Points on a hilly landscape, in no order, each with its height.
A ball rolls from a point to the lowest of its 2 nearest points, and stops where none of them is lower. Distance is the straight distance between rows; heights are no part of it.
mugid: [ -0.3 -15.6  11.6  22.3  14.8  -5.0  43.2  -1.1 -29.8  40.2 -40.6  31.3
  10.6   0.6 -10.0  -0.8   1.8   7.5 -22.1 -29.8   4.8  45.2  32.5   1.9
  22.8]  (h 65.7)
kiz: [-17.2 -12.3  13.9 -20.1  -5.0  14.3   6.7 -19.8   7.0  -7.2 -37.9 -18.1
  -9.8  19.4   6.9   0.3  46.0  11.6 -25.2 -21.6  53.7  -9.8  13.4 -29.5
  14.8]  (h 59.8)
debo: [ -1.6  22.4 -18.1  14.0 -19.8  22.3   3.0  24.1 -51.0   9.1 -17.6  20.9
 -22.6  22.5  10.4   4.2   8.0 -10.6   1.1  20.2   0.3   7.0   0.1  20.3
 -14.6]  (h 74.9)
Guti: [  2.4 -26.4  47.4 -45.9  23.9   1.8 -23.8  19.2   8.0   4.7  -3.8 -31.4
   2.6  -1.0 -20.6 -20.5  17.3  -6.0  -0.6  11.3  33.0 -33.3  29.5   2.5
  12.7]  (h 11.7)
naf: [ 16.6  12.0   8.2   7.1   9.9  17.8   1.2   0.1 -16.8  44.7 -31.6  17.8
 -21.1 -22.9  11.9   1.4  13.8  -3.0  -9.1  -4.9   6.6 -13.0 -23.6   2.5
 -12.5]  (h 27.7)
furir: [ -0.6 -19.4  -0.8  37.1 -12.1 -12.3 -14.3 -23.1  43.4  -3.5  26.8  33.8
 -15.9   2.5  -9.3  26.2 -30.1  55.8 -27.5 -22.1 -13.0  52.9  27.8   7.5
 -24.4]  (h 27.8)
boto: [-50.3  -0.9  14.2 -31.6  17.0  12.1   3.5   0.7 -31.2 -26.0 -10.7 -45.4
   5.6  36.2  -2.9 -17.6  10.9  -5.9 -28.9  25.8  29.0 -63.0  -4.2   2.2
  58.2]  (h 39.3)
Gelu: [-46.6  -0.2  -7.6  -6.8 -15.2  11.1 -13.8  13.4 -18.5 -50.3  -5.3 -17.2
 -10.2  24.5   4.2  19.4   6.6 -25.6   6.3  22.1  36.6   9.9  -7.0   3.8
 -27.7]  (h 59.5)
Repir: [ -6.3  21.6 -18.9   0.2 -39.8  19.9 -35.6  39.4  -7.6  28.8 -11.7 -16.3
  15.0  18.0  -9.7 -22.6 -12.1 -15.9   8.3  34.8 -14.1  -3.2   8.0  14.9
   0.9]  (h 26.1)
gita: [  1.4   2.0  30.9  -3.2  41.4  -3.0   4.4  16.5 -10.1  -5.3  32.3  13.4
 -15.0   6.2  -5.5   6.5  -3.4  -3.0  10.4  50.1  14.4 -51.0  -7.4  19.4
  -6.7]  (h 79.0)
tada: [ 25.0  -7.6   3.2  35.8  -7.9 -29.1  23.9 -37.6 -21.1  12.2   8.1  56.7
   8.4 -35.8  12.7  -3.6 -32.2  16.8 -14.2 -24.6 -33.0  61.8   8.6 -31.2
  -2.2]  (h 49.4)
gama: [ 16.7 -12.6  20.1  -4.4  39.1  18.3 -21.3   5.3 -26.3  44.6 -19.8  21.9
 -21.7 -16.3   9.5 -16.0  28.1 -35.6  -9.8  26.0   3.2 -41.1 -38.4 -21.3
   3.5]  (h 24.6)
tisug: [-19.7  34.7  13.5  -5.3  33.2   8.7   4.0   2.9  -5.0  26.3 -16.6 -12.1
  19.4 -11.2  10.2   8.5  33.6 -30.7 -11.5  -1.6  25.3 -36.4 -18.0 -27.3
   2.3]  (h 76.8)
mol: [ 28.1 -24.8  25.8 -38.3  40.2   6.2   8.7  29.6  18.4 -25.3  15.6 -16.1
 -11.6 -42.5 -30.5  -7.0 -13.8  21.1  44.7 -25.6 -11.0 -20.2  20.4  -6.4
  -4.1]  (h 79.1)
Gabal: [ 45.8 -26.8  26.1   2.1  30.4 -24.6 -11.4  -6.4   8.0  38.5  12.0  12.5
  30.2  -6.8  -7.8 -25.5   6.4 -36.4  10.9  28.7  -2.4 -39.4 -19.5   3.5
   5.4]  (h 74.8)
ranep: [  9.4 -34.4  25.9 -30.5   2.9  -9.3 -29.2 -12.9 -12.4  28.5 -14.8 -33.2
  12.5  23.1 -13.5 -44.0  21.7 -25.9  -0.8  18.1  26.2 -40.6   1.7  26.8
  31.2]  (h 17.2)
Mitan: [  0.9   4.2  28.7 -17.6  44.2  -7.9 -20.4  -5.8   7.9  25.1   1.0  11.0
  43.9 -30.9  16.9  -1.8  30.8  -9.5   8.6 -22.1   0.4  10.0 -11.7 -39.0
   6.6]  (h 51.9)
pud: [ -0.2  22.6 -32.0 -11.6 -24.7  22.8  -6.1 -16.0   2.6   2.9 -36.8 -20.3
  22.1  20.6  25.9 -17.4  34.1  -9.6   9.3 -27.4  -2.6  13.9 -24.2 -10.0
  23.4]  (h 43.4)
foma: [  0.4  21.5  11.0   6.9   6.5   5.2   9.4 -20.9  35.7 -23.4 -13.1  16.7
   1.6  -2.0  -4.3  24.0  22.6   5.4   5.6 -36.9  24.1 -20.6 -12.5 -34.8
 -25.1]  (h 31.5)
Popu: [-26.6 -26.8  -2.2 -24.1  -4.7   2.5  -8.5  26.0  22.0   1.3   3.5 -42.6
  25.9  44.6 -18.0 -10.1  11.3  10.9  33.3  11.2 -10.9   6.9  41.3  22.2
  27.4]  (h 26.0)
nopub: [-27.6   4.4 -43.0  15.0 -45.9  11.5 -44.1  52.4 -26.5   6.6   2.8 -12.4
  10.2  27.8 -13.9 -28.9 -41.6 -24.0 -31.0  44.7 -18.5  11.8   4.3  37.0
  19.0]  (h 31.9)
semal: [ 16.1 -10.5  -7.6  23.2 -14.8  -4.5  23.3 -12.9  11.8  12.3   5.7   7.9
 -25.8 -15.3   6.9  23.5 -13.0  13.8  -8.2  16.9  10.0   1.1 -12.6  15.6
 -33.3]  (h 62.0)
guk: [-38.8   0.4 -40.8 -23.6 -35.0   8.0   8.5  11.7  17.8  -8.5  -9.1 -55.7
  34.2  43.9   0.0 -16.1   9.2  10.5  29.0   0.9 -24.9  -2.4  26.2   5.2
  44.9]  (h 32.7)
kat: [-16.4  19.9 -42.4  18.4 -29.4  20.3 -21.6  40.5   3.3 -28.5  26.3  14.1
 -16.0  10.1  13.2   3.8 -44.0  16.4   3.4  41.2 -37.4  11.0 -13.9  15.6
  -1.7]  (h 85.3)
tifi: [ 35.5 -15.7  10.7  13.0 -20.6   4.2  16.7   2.2 -26.8  60.7  -2.4  38.8
 -23.3 -13.5  10.5  -5.8   0.3  -0.1  11.7  18.7 -29.2  23.2   9.4 -26.7
  -5.9]  (h 71.3)
vug: [ 26.3 -12.2  -6.9   4.6 -35.1  15.6   2.5   1.3  15.3  20.6  10.2  20.1
  -5.7  -3.1  19.5 -12.9  -4.2  11.3  22.2  35.2 -16.9  21.5 -16.0 -23.8
  -0.3]  (h 69.6)
Midub: [ 41.3 -33.2  26.7 -26.7  29.3 -13.7 -23.3  13.1  33.0   6.7   6.0  -7.9
  21.6 -24.8 -21.1 -26.6  -5.8 -25.7  47.2   7.6 -25.3 -43.9 -16.6 -15.1
   4.4]  (h 76.0)
kevab: [ 33.7   9.1   8.3   6.5  17.9 -25.6  -4.7 -44.3  -5.4  14.6  -8.0  20.6
  25.6 -42.1   7.9  -6.7   0.6   7.4 -52.5 -52.4  16.1  27.7   5.8   2.4
 -10.7]  (h 26.9)
tulif: [  2.2  17.3  13.4   6.4  36.4 -23.5   9.1 -20.0 -17.2 -13.1 -11.1  27.2
  17.3   0.4  -2.4   4.2  18.3  20.7 -73.2 -34.3  38.7  17.7  53.0 -28.5
   7.2]  (h 60.6)
dob: [ 17.1 -18.5  15.7  24.0  26.3 -39.1 -13.8 -39.7 -39.6   6.2  -7.0  45.2
   4.3 -55.9  21.7 -12.7  -7.0  13.5 -27.4 -15.1  -7.2  38.8   0.5 -49.8
 -17.4]  (h 52.8)
seme: [-55.4   7.4 -12.2  -4.4  -7.9  14.2   4.0 -18.7 -14.7 -32.5  -3.8 -37.6
 -24.7  34.4   1.0  24.9  16.9 -17.0 -29.0  -2.6  46.9  -3.8   7.7  27.8
 -11.3]  (h 55.2)
Fedi: [ 32.0   3.0  27.3 -20.3  -0.4 -33.6 -16.5   5.9  13.6  18.9  56.5   9.3
   8.4 -17.8   6.1  -6.8 -17.1  26.8  41.5  20.0 -46.3  -5.5  18.8   3.0
   3.5]  (h 18.7)
pino: [ -4.2  10.4 -32.9  18.8 -34.6 -26.4  -0.1   5.5  -0.1 -41.0   9.8  -5.3
 -18.5 -20.2  18.1  16.6 -31.2   1.9  27.7  32.1 -27.4 -21.5 -53.3 -16.8
 -21.1]  (h 34.1)
vefa: [  8.5 -32.7  -4.7 -13.8  20.2   4.5 -24.4  26.5 -10.5 -61.8  26.0   9.7
  -4.9  47.7 -10.6 -14.0 -13.1 -35.4  34.0  45.0  -7.7 -22.5 -14.9  38.7
   0.4]  (h 89.1)
fibiz: [-18.9  45.0   0.5  37.1 -13.5 -21.6  -9.8 -19.8  10.1  12.3  -1.1   6.7
 -23.6 -23.0  14.6  26.6  -8.3  32.4  32.5 -12.4 -27.7 -31.3 -40.7 -19.8
 -18.0]  (h 39.2)
tino: [-25.3  21.6 -43.7  12.9  -9.5 -10.4 -13.2  45.0  -9.9 -72.3 -14.3   3.9
  10.8   8.8   0.8  28.6 -16.0  -9.5  -3.6  -8.0  -0.3  -5.9 -23.8   9.2
 -23.0]  (h 23.4)
Rusig: [ 26.4   1.5  -6.5  -6.2  -1.4 -20.8  11.9 -32.3  -9.3  40.6 -11.5 -11.5
  42.1 -17.5  14.5 -15.8  13.4   3.2 -33.4 -41.5   2.9  36.5  14.6  14.3
  22.4]  (h 20.7)
nafe: [ 21.4 -19.6  21.9 -19.2  27.1 -32.2  12.6  -4.9  -1.4  26.3   9.6 -11.3
  46.9  -0.4  -0.6 -18.9  30.4 -32.5  -4.9  15.8  18.8 -17.4   9.3 -10.5
  12.3]  (h 73.6)
nen: [ 17.0  11.2  12.4  -8.2  21.2 -11.3 -23.6  19.7 -27.0  -8.2   6.8  18.4
 -18.9  -4.9  10.8 -11.1   1.9 -10.9  27.6  40.5 -17.7 -63.0 -36.1   1.7
  -9.1]  (h 77.8)
tul: [  6.1  20.4 -37.3 -18.9 -29.9  11.0 -17.2  24.5 -23.8 -33.2 -26.0 -11.2
  15.1  20.6  20.1 -14.9  19.0 -24.7   7.5   4.5  -5.4   3.2 -22.6  -1.0
   4.6]  (h 37.0)
tebu: [  8.7  12.6 -24.3  30.4  -3.2   6.3   2.3  17.7   2.8  37.3  -6.4  11.1
  19.4 -14.3  10.6  -9.6 -14.1 -14.4  16.5  30.6 -35.8 -16.0 -50.7 -11.2
   2.4]  (h 9.5)
sama: [ -6.1  14.9   5.5 -27.5  12.7  10.1   0.2 -12.5  17.7  -1.7 -20.2 -20.1
  40.8   0.6  17.8  -5.2  43.5 -11.9  25.2 -35.7   4.7   9.3 -10.6 -29.5
  18.7]  (h 48.3)
batu: [-49.6  20.7 -24.4 -21.6  -7.4   9.9  13.9  11.7  -1.4 -43.3 -20.6 -51.7
  29.4  24.9  -9.1  -0.3  16.6  -5.5  45.7 -34.5  -4.5 -12.3  10.3   0.9
  23.4]  (h 38.9)
zivu: [-54.5  16.0 -54.8  -3.9 -22.2  13.5  -1.9  26.6  14.1 -65.5  -3.9 -51.8
  16.0  33.0 -17.3  16.6 -14.4 -15.1  19.9 -24.7 -19.6  18.5  12.5  16.8
   6.0]  (h 27.2)
Vagul: [  8.7  -2.1  -2.3  14.0 -33.2 -26.5   0.1 -28.9  55.0 -16.1  33.7   2.6
 -37.3 -15.1  -0.5  28.8 -25.5  51.2  14.2 -16.7 -24.9   4.6   1.1 -11.4
 -20.3]  (h 31.4)
kitir: [ 14.3  -6.3  39.7 -22.6  38.3  18.3 -40.4   3.4 -11.6   5.7  -5.6  12.5
  -2.3  18.2  -7.2 -31.5  20.4 -48.3   3.7  31.7  17.2 -65.7 -26.1 -24.5
  20.1]  (h 21.5)
vuge: [  5.2  -0.2  -7.4  19.0 -34.7  37.1  30.3 -10.3  15.1  35.1  35.6  40.6
 -11.6 -21.9  11.2 -27.2 -48.8  17.1 -17.7  14.9 -15.7  56.7  15.4 -17.5
  33.5]  (h 49.8)
teb: [ 22.3  -6.3  -7.3 -15.2 -39.8  25.4  -4.9 -11.9  32.6 -24.0   1.2  -2.2
 -15.1  -2.8  16.0   3.4  -0.5  16.5  22.5   1.0   5.9  21.1 -11.8  -8.3
 -18.1]  (h 67.2)
fime: [ 10.9 -34.8  10.4 -11.9  -5.3   1.9   0.4  -8.1  15.5  14.9  25.9 -20.6
   4.3  -3.7  -0.2   5.8  -9.4   5.2  -9.2  22.6  20.0  33.5  12.6  48.4
 -12.0]  (h 26.8)
viti: [  7.1  21.4  -8.4   5.9 -11.8   4.5 -18.4  13.6 -40.8  -8.2  -4.3  27.7
 -31.4  -2.7  28.7   0.5  -3.7   9.2  21.2  26.5 -20.7 -17.5 -32.0   2.3
 -17.4]  (h 76.7)
Rupup: [ 32.7 -30.9  -0.6  33.2  20.0 -14.5  11.2   7.1  -6.7  68.8  -8.5  47.7
   3.2 -39.2   1.1 -18.4 -26.0  11.9  -8.9   2.9 -63.7  23.8  -9.3 -30.2
  28.6]  (h 16.7)
Rukal: [-10.5  -9.4  13.9   6.2  18.4  -2.8  14.4 -18.0  11.3  -9.1  -0.5  15.6
 -14.8  20.7  -6.8  26.0  24.2  21.7 -48.0 -25.9  48.6  22.9  42.6   0.9
 -11.4]  (h 55.1)
lupi: [  3.3   5.5  -9.4  16.8 -28.6  33.0  48.1 -19.8  -4.1  48.8 -34.3  12.0
   9.8 -10.3  -6.8 -21.3 -29.0  -9.8 -22.3 -41.3 -21.2  55.9   3.6  13.8
  52.0]  (h 41.1)
mili: [-26.7 -26.7 -25.7   8.0 -16.9   0.4  16.4  -4.6 -39.9  22.7   2.2 -39.2
  -7.5  38.6  -5.1  -8.2  -0.9 -25.6 -16.6  36.4   4.7   9.3   5.4  69.1
  17.5]  (h 40.8)
zapo: [  3.7   1.6  -3.4  33.6 -43.6   5.2 -15.0 -32.6  64.8  -8.9  23.5  36.4
 -34.9  14.8 -27.3  13.5 -21.8  52.6 -14.0 -28.9 -21.5  12.5   1.4  -3.4
 -21.0]  (h 32.6)
Roz: [ 21.3 -20.1  33.5 -25.5  39.8 -26.6  -6.0  18.6  18.4  -7.1  13.4 -13.9
 -21.7 -49.6 -11.2  -6.0  -8.2  16.5  46.4   0.1 -27.6 -60.1 -13.2 -23.2
   0.3]  (h 77.4)
Nofoz: [-34.5 -16.9 -26.3  -1.5 -26.6  -6.4 -37.5  27.8 -50.9 -14.0 -13.5 -28.3
   5.0  40.7  -6.3 -18.5 -10.3 -19.0 -16.7  31.1   2.4   1.4  -1.4  60.5
  17.0]  (h 36.8)
geg: [ 18.7 -29.4  20.1  23.2  27.8 -12.8  -6.9  18.1 -10.6  56.6 -20.1  34.0
  36.5 -13.8  -6.0 -20.5  -3.2  15.8  -6.0   5.1 -18.6  28.6   7.8 -10.7
  19.6]  (h 12.4)
Zizem: [  7.5  -8.0  23.8  22.2  -3.6 -15.6  17.7 -45.3   5.7   0.5   2.4  24.2
 -43.2 -29.6  10.3  24.7  -0.2  23.1 -13.6  -9.8  28.4 -17.7 -28.0 -24.1
 -31.3]  (h 60.2)
Zige: [  0.1 -20.0  36.1   8.3  34.5 -30.8 -17.0  -8.9 -34.2  28.4 -10.7  19.8
  28.6 -39.5   1.5 -14.1   4.9  -1.5 -35.6   1.7  23.0  22.2  21.0 -40.2
  -8.9]  (h 55.8)
kip: [ 10.6  -0.5   9.1   6.2 -11.0  21.1  16.9  11.5 -34.1  47.1  -8.4  24.2
   0.0  21.4   3.2 -11.1  11.8  -8.7  14.0  18.1  -3.1  31.4  15.3   6.9
   8.2]  (h 72.9)
ziron: [-26.7  -9.3  12.1 -42.2  22.8  12.6  -4.4  21.9 -15.9 -44.7  23.4 -37.3
  -9.3  37.8 -19.5  -5.3  14.9 -41.4  18.6  26.4  17.2 -25.4  23.6  22.9
   5.8]  (h 30.6)
firin: [-27.9 -10.5  28.0 -14.0  36.2   8.3   3.1 -21.1 -31.2  13.8 -12.0 -22.6
  24.5  30.4  -1.9 -35.3  22.3 -29.5 -23.0  25.4  29.3 -56.4 -27.9  -6.7
  68.2]  (h 36.9)
gifo: [  9.4   4.1   6.7  36.7 -32.7   5.2  30.2 -24.4   1.6  53.3   7.6  43.6
 -12.1 -42.2   2.5  -9.2 -48.4   9.9 -11.9 -16.5 -41.1  50.5   7.5 -36.9
  16.4]  (h 46.4)
gole: [-11.9   5.3  -0.8 -14.9  -6.9   6.8 -13.7  31.4   9.0  18.6 -23.4 -34.3
  11.0  14.9 -11.6  -3.1  20.6   2.9  20.0   8.3   8.5 -13.8  26.3   9.2
  -3.5]  (h 19.6)
Piv: [ 27.3 -28.7  11.1 -25.3 -20.6   0.5  -7.9 -11.6  -7.9  36.5  -2.7 -24.4
  16.4   3.0   3.4 -28.6  14.9 -11.2  -5.8  19.5  16.0  16.9   0.5  26.2
  15.1]  (h 21.8)
ruvub: [ 11.1   3.0   1.9  34.4 -20.3 -73.2   6.4 -33.4  26.3  11.0  18.2  -8.7
 -36.4 -22.1  10.7  16.9 -11.1  63.8   7.5 -12.4 -32.3   0.5 -12.0 -26.1
  15.6]  (h 26.7)
lifop: [ -7.0   8.1  20.0 -41.2   9.2  20.7 -17.3  22.3 -16.8 -41.1   2.5 -20.2
  -3.6  -6.0  -6.4 -14.2   4.9 -25.7  33.3  16.2  16.8 -27.4 -12.0   2.1
  -5.2]  (h 23.0)
Fize: [ 34.3  12.0  11.2  -6.2  -1.7 -18.2  -9.2 -16.6  -8.9  60.5  16.6   7.0
  41.9 -36.1  16.0  -8.4   6.0 -17.6  -9.3 -12.9 -14.3  36.4  11.2 -11.6
  -6.6]  (h 14.3)
Fibe: [-13.8  39.8   0.5  14.8  -6.3   0.1   0.7  -1.1  34.9 -28.0  -1.9  14.1
 -12.8  -4.9  -4.5  30.0  -3.4  25.2  45.5 -30.7 -18.0 -21.3 -11.6 -24.8
 -28.2]  (h 36.0)
seri: [ -3.1 -19.0 -26.0 -27.2   3.6  26.1   2.5  30.7  -8.5 -86.4  34.9 -22.9
 -33.9  -0.4  -5.1  10.7 -26.5 -26.7  44.9  -4.1 -26.0  13.0  -3.8  14.4
 -27.1]  (h 61.4)
nakab: [ -1.5   6.0  -8.2  49.4 -48.6  10.9  35.8 -31.4   4.6  34.3   8.2  34.1
 -24.7 -10.4  -6.7  15.3 -33.8   3.5   2.6  -1.5 -16.6  35.0 -10.4 -21.8
 -16.2]  (h 43.6)
nise: [ 21.7  12.7  22.3 -21.1  13.8  -2.5  -0.2  14.9   6.7  12.4  24.9  14.2
  11.1  -3.8  11.4   4.6  10.7  16.7  30.6   8.9  -6.6  -1.7  14.8   8.7
  -7.4]  (h 14.4)
Rike: [-10.7 -26.1 -24.9 -15.2 -17.4  23.2   2.6 -14.5  53.5 -35.9  -6.4 -34.8
  -9.8  40.1  -6.7  13.1  13.7  20.9  -6.0 -36.4   6.9  35.6  27.2  25.6
   6.9]  (h 48.1)
Gulep: [ -8.7  -7.1  -1.2  18.7  -6.5  11.3  20.0 -20.8  -6.7  23.0 -45.8  12.3
   4.5  25.6   3.9  -0.1  31.2  16.6 -17.2 -34.8  29.8  24.0   6.0  -7.8
  15.6]  (h 63.0)
kedi: [-10.5  45.3 -21.8  -3.7 -13.4  11.1   1.5   2.6   5.8 -34.9 -17.1  -8.0
  -7.5  17.2  -6.0  20.4  22.3 -14.0   2.6 -24.4  19.1 -21.4   0.2   1.6
 -28.2]  (h 23.6)
Vam: [ 31.3   4.8  -5.3  29.8 -14.7   1.8  42.0 -46.2   3.3  36.9 -25.6  35.5
  11.0 -19.8 -14.1  -7.4 -17.2 -18.0 -36.1 -65.2 -17.0  49.0  -5.6   3.9
  12.6]  (h 36.1)
leg: [ 24.5   2.5  10.4  35.5 -17.0 -17.7   9.0 -53.6  17.3  20.3  -5.1  42.8
  10.8 -17.8 -23.7   1.7  -5.4   8.1 -39.5 -56.1   2.3  26.0  -9.0  -4.4
 -21.4]  (h 31.8)
Nabi: [-32.9   6.4  -2.6   5.6  38.4   7.8   4.9  42.1  -1.6 -36.8   5.5   0.3
 -19.3  12.9  -5.7  31.2  -1.4   2.5  12.4  35.7  15.1 -38.5  -3.1  15.0
 -22.7]  (h 80.3)
Gezu: [  8.9 -22.6   6.9 -19.6  19.5  -8.7   7.2  13.3  43.4 -16.2  23.6 -28.2
  -6.0 -21.0 -13.8  25.6  -9.0  16.3   5.9  -4.9   8.1   6.0  27.1  27.9
 -27.3]  (h 27.3)
Tizug: [ 23.9  -5.9  15.2   4.6   5.6 -59.8  -1.0 -16.8   8.4   4.6  33.6  12.8
   1.4 -38.0  21.4   8.8  -7.7  44.2  19.3   1.1 -31.2   6.1  -0.5 -26.5
  -1.5]  (h 22.7)
gipip: [  7.3 -10.6 -26.7  -6.3 -24.2   3.8 -32.4  39.7  -2.6 -39.1  34.1   2.5
  -7.0  21.0  -5.1 -12.2 -33.3 -21.4  24.6  54.9 -36.9 -10.5 -12.0  19.9
  -7.0]  (h 87.3)
Nugi: [-22.6   0.6 -37.3  11.5 -15.7  -1.1  22.6  -6.0   6.5  14.8  -4.2 -44.7
   0.2  31.9  -2.7  17.7   8.0  -1.0 -24.5   3.5  12.2   7.2  17.3  54.5
  -1.8]  (h 45.1)
Vuke: [  2.2  -3.7 -16.9   4.7 -35.0  27.5 -12.5 -19.7  66.9 -32.0  18.0   4.5
 -25.3  32.4 -21.4  18.6  -3.4  19.1  -5.7 -34.4  -7.5  30.6  18.7  14.9
 -27.9]  (h 39.4)
Papo: [ -1.2  -0.6  -6.5  -8.4   9.4 -11.1  19.0  -9.2 -24.0  34.8 -19.1 -28.7
  28.2  11.6   7.8 -14.9  40.5 -44.0  -5.1  13.4  14.0 -26.6 -18.6  -4.4
  14.6]  (h 75.1)
dof: [-19.6 -19.9 -13.8 -19.6 -12.1  17.6   7.9  -8.8  34.7 -48.7 -35.3 -35.1
 -18.2  27.0 -16.9  10.0  26.6   8.4  -0.9 -34.5  34.6  -7.1  14.0  -1.4
  -3.3]  (h 55.0)
sema: [-38.6  -4.8 -29.3 -45.7  11.9   5.7  -3.0  36.8 -41.2 -79.6   7.9 -49.8
 -10.9  32.3 -12.2   3.3   9.7 -35.4  11.2 -14.7  -1.5  -8.4  26.1  20.9
   8.2]  (h 41.7)
Nilun: [ 21.5  19.0  24.3 -34.7  41.2 -23.0 -11.1 -11.2 -22.6 -22.8  11.6   5.5
  20.6 -24.5  14.3 -11.1  10.9   4.7 -59.9  -9.9  26.5  11.4  53.8 -33.9
   1.3]  (h 66.1)
limem: [-11.5 -15.8 -38.4 -28.5   4.5  34.6  23.6  16.2  -5.4 -85.9   3.3 -44.9
 -20.1  15.3 -17.3   6.9   0.8 -28.7  32.5 -34.0  -0.5  15.3   9.2  14.9
 -10.0]  (h 53.3)
zime: [  3.2   3.1  46.7 -35.4  26.9  21.0 -20.7  13.4  -0.9  -1.7  -2.9  -3.6
 -14.3 -19.1   0.8 -10.2  13.8  -6.2   2.5  20.8  24.2 -44.4  -5.4 -28.2
  -1.3]  (h 17.4)
gup: [ 16.4  -6.1   2.7  20.3  14.5   1.3 -29.3  30.5 -36.9  13.9 -18.7  27.0
  -8.9  13.8  -9.6 -23.8 -14.7 -12.3   6.3  42.6 -10.2 -47.0 -30.7  38.8
  -1.5]  (h 78.7)
Pufe: [ -7.4  23.3  -3.1  53.5 -29.5 -12.9  12.5 -18.2   8.6  54.0   4.3  19.3
 -23.3 -34.0   5.1  15.6 -33.1  26.9  10.8  -1.3 -35.5   0.0 -27.2 -21.3
  -5.2]  (h 41.3)
bomi: [ 19.0  14.2  -8.1 -14.8  -5.0  16.5 -20.3  10.6 -26.8  10.0  -8.2   3.5
  26.6  21.1  16.4 -35.4  16.2 -32.3  20.7  23.0 -12.8  -3.1 -32.5  18.4
  20.0]  (h 31.6)
Nelan: [  8.2 -18.4  -8.6  -6.1 -22.7   6.9  -8.4  -5.7  16.4 -29.9  21.5  -7.5
 -53.6  -8.0  17.4  19.4 -15.6  22.8  20.0  27.2  -9.9   3.1 -16.2  17.4
 -32.2]  (h 64.4)
vulep: [ 16.9  -1.9  24.7 -41.2  25.2 -22.2  19.2  -4.0   8.5 -10.1  14.1 -15.4
  19.3 -13.7   3.6   3.9  29.5 -11.8 -14.2  -6.5  34.5  -4.4  33.9 -27.4
  -0.5]  (h 70.9)
suke: [  0.2  21.8  16.0 -32.9  21.6  12.0  25.7   1.5  18.6 -41.9  24.8 -20.5
 -24.1 -26.0 -15.2  28.3  -4.0  -9.0  16.6 -21.8  19.1 -30.3  17.9  -8.7
 -29.1]  (h 9.4)
fatu: [  4.3   0.1  14.9  21.7  12.9 -18.4  -8.1 -11.9   7.2   2.5   7.4  33.7
  17.4 -19.9   0.9  13.2 -20.1  52.7 -16.6 -24.7   7.6  45.4  27.0  15.2
 -13.5]  (h 22.8)
Fen: [ -6.6  -7.6  44.1   4.8  19.1  -8.8   4.1 -16.4  -0.4   9.4   5.0  21.2
  -5.3 -28.5  11.1  12.8   9.0  16.6 -23.5   5.2  44.4  -1.1   3.7 -45.3
 -17.6]  (h 58.3)
gofa: [ 16.8   8.3 -21.7  39.4  14.2  12.8   6.8   7.1   4.1  75.8  -6.9  31.1
  -8.8 -32.6  13.8  -4.9 -18.3   2.1   5.4   4.2 -70.6  -2.1 -38.7 -21.7
  24.2]  (h 13.3)
zorak: [ 27.4  29.7  10.0  -1.0 -11.3  -8.8  -0.2 -20.3  17.9  25.5  13.7  16.4
  12.8 -21.0  15.5  12.4   6.1  12.9   7.3 -25.7  -6.2  19.7   6.1 -10.2
 -20.6]  (h 8.8)
Sege: [-42.1  34.7 -45.8  -3.0 -11.2  -1.3  -3.9  29.2  -5.4 -78.5 -24.2 -25.3
  -1.7  29.9 -25.1  24.6   7.3 -21.5   2.8 -43.6   3.8 -17.6  13.2   3.9
 -18.3]  (h 8.1)
zoz: [-33.9  23.8   3.7  30.3  21.5   4.2  15.6  10.9   9.3   0.6  -8.9   1.2
   2.1   1.7  -9.0  34.2  -5.7  15.6  -1.3   6.4  29.6 -21.1  -7.8  16.8
 -22.5]  (h 81.8)
tovab: [ 14.0   4.5  21.3 -13.1  19.4 -26.5   5.6 -20.5  34.1 -31.4  30.6   4.7
 -19.3 -35.7  -6.3  31.8  -9.5  30.7  -6.7 -34.5  13.0 -12.3  25.4  -7.3
 -34.7]  (h 19.7)
repuv: [-31.3  26.0 -30.2  42.2 -16.1  15.0   1.0  16.0  13.5 -10.2   4.7  10.2
 -11.9  16.8  -3.7  31.9 -23.0  16.8   6.5  16.7  -7.5   9.5  -7.6  21.7
 -30.4]  (h 83.3)
rif: [-27.0  47.5  15.8  -5.7  26.2  18.5  28.0  -6.0   0.4  -1.0  -8.4 -22.5
   5.1  10.4   0.3  20.3  16.5  -8.1 -50.1  -3.7  45.8 -39.3   4.4 -23.8
  23.9]  (h 78.9)
bir: [ -5.5  -2.5 -29.9  11.1  -6.0 -22.1 -11.5  40.4 -25.8 -50.0  -2.5   2.4
  10.7  -8.1   4.5  10.9 -20.0 -23.8   5.2  38.5  -5.6 -28.6 -43.8   8.6
 -24.7]  (h 30.0)
bev: [ 22.5 -17.8  -2.6  14.1  -1.5  -0.9  -0.2  13.3  23.7  30.8   0.2  14.5
  29.3 -15.0  -0.7 -12.0 -23.2  37.2 -18.0   4.6  -9.6  40.1  20.2  14.3
  17.2]  (h 17.3)
laged: [ -8.6   4.5   8.7  -9.3  24.9  10.5 -15.8   3.0 -57.7  -7.8 -18.5   4.2
  18.2  34.8   8.3 -37.9  20.1 -42.8  -1.5  23.9  18.1 -33.5 -37.3  14.0
  37.9]  (h 34.6)
risun: [ -0.6  -3.4 -16.0  12.9 -33.3  31.1  28.6  -8.1   7.0  42.9   8.9   7.2
  10.2  13.2   2.2 -22.8 -23.9  17.0 -27.2  -7.4  -7.2  73.2  34.9  16.6
  47.0]  (h 46.7)
duro: [-28.7 -12.2 -11.4  18.4   8.5   3.0  21.7 -34.5  20.5  -6.4   3.5 -19.7
 -23.8  39.2 -11.1  34.1  19.7  -2.5 -42.2 -23.7  38.2  14.8  21.3  39.8
 -19.0]  (h 50.0)

Call two points neighbours if one is among the 2 nearest of the other. Go from one point of each pair to the other, from neighbour to neighbour, staying as low as possible. Name the highest point that can't be avoided.
geg, Sege => vuge
tebu, zorak => zapo
tebu, geg => Rupup
Guti, suke => Gezu
Sege, gole => batu

Where does a ball stop that starts at each point below?
rif => geg
Gulep => geg
risun => zorak
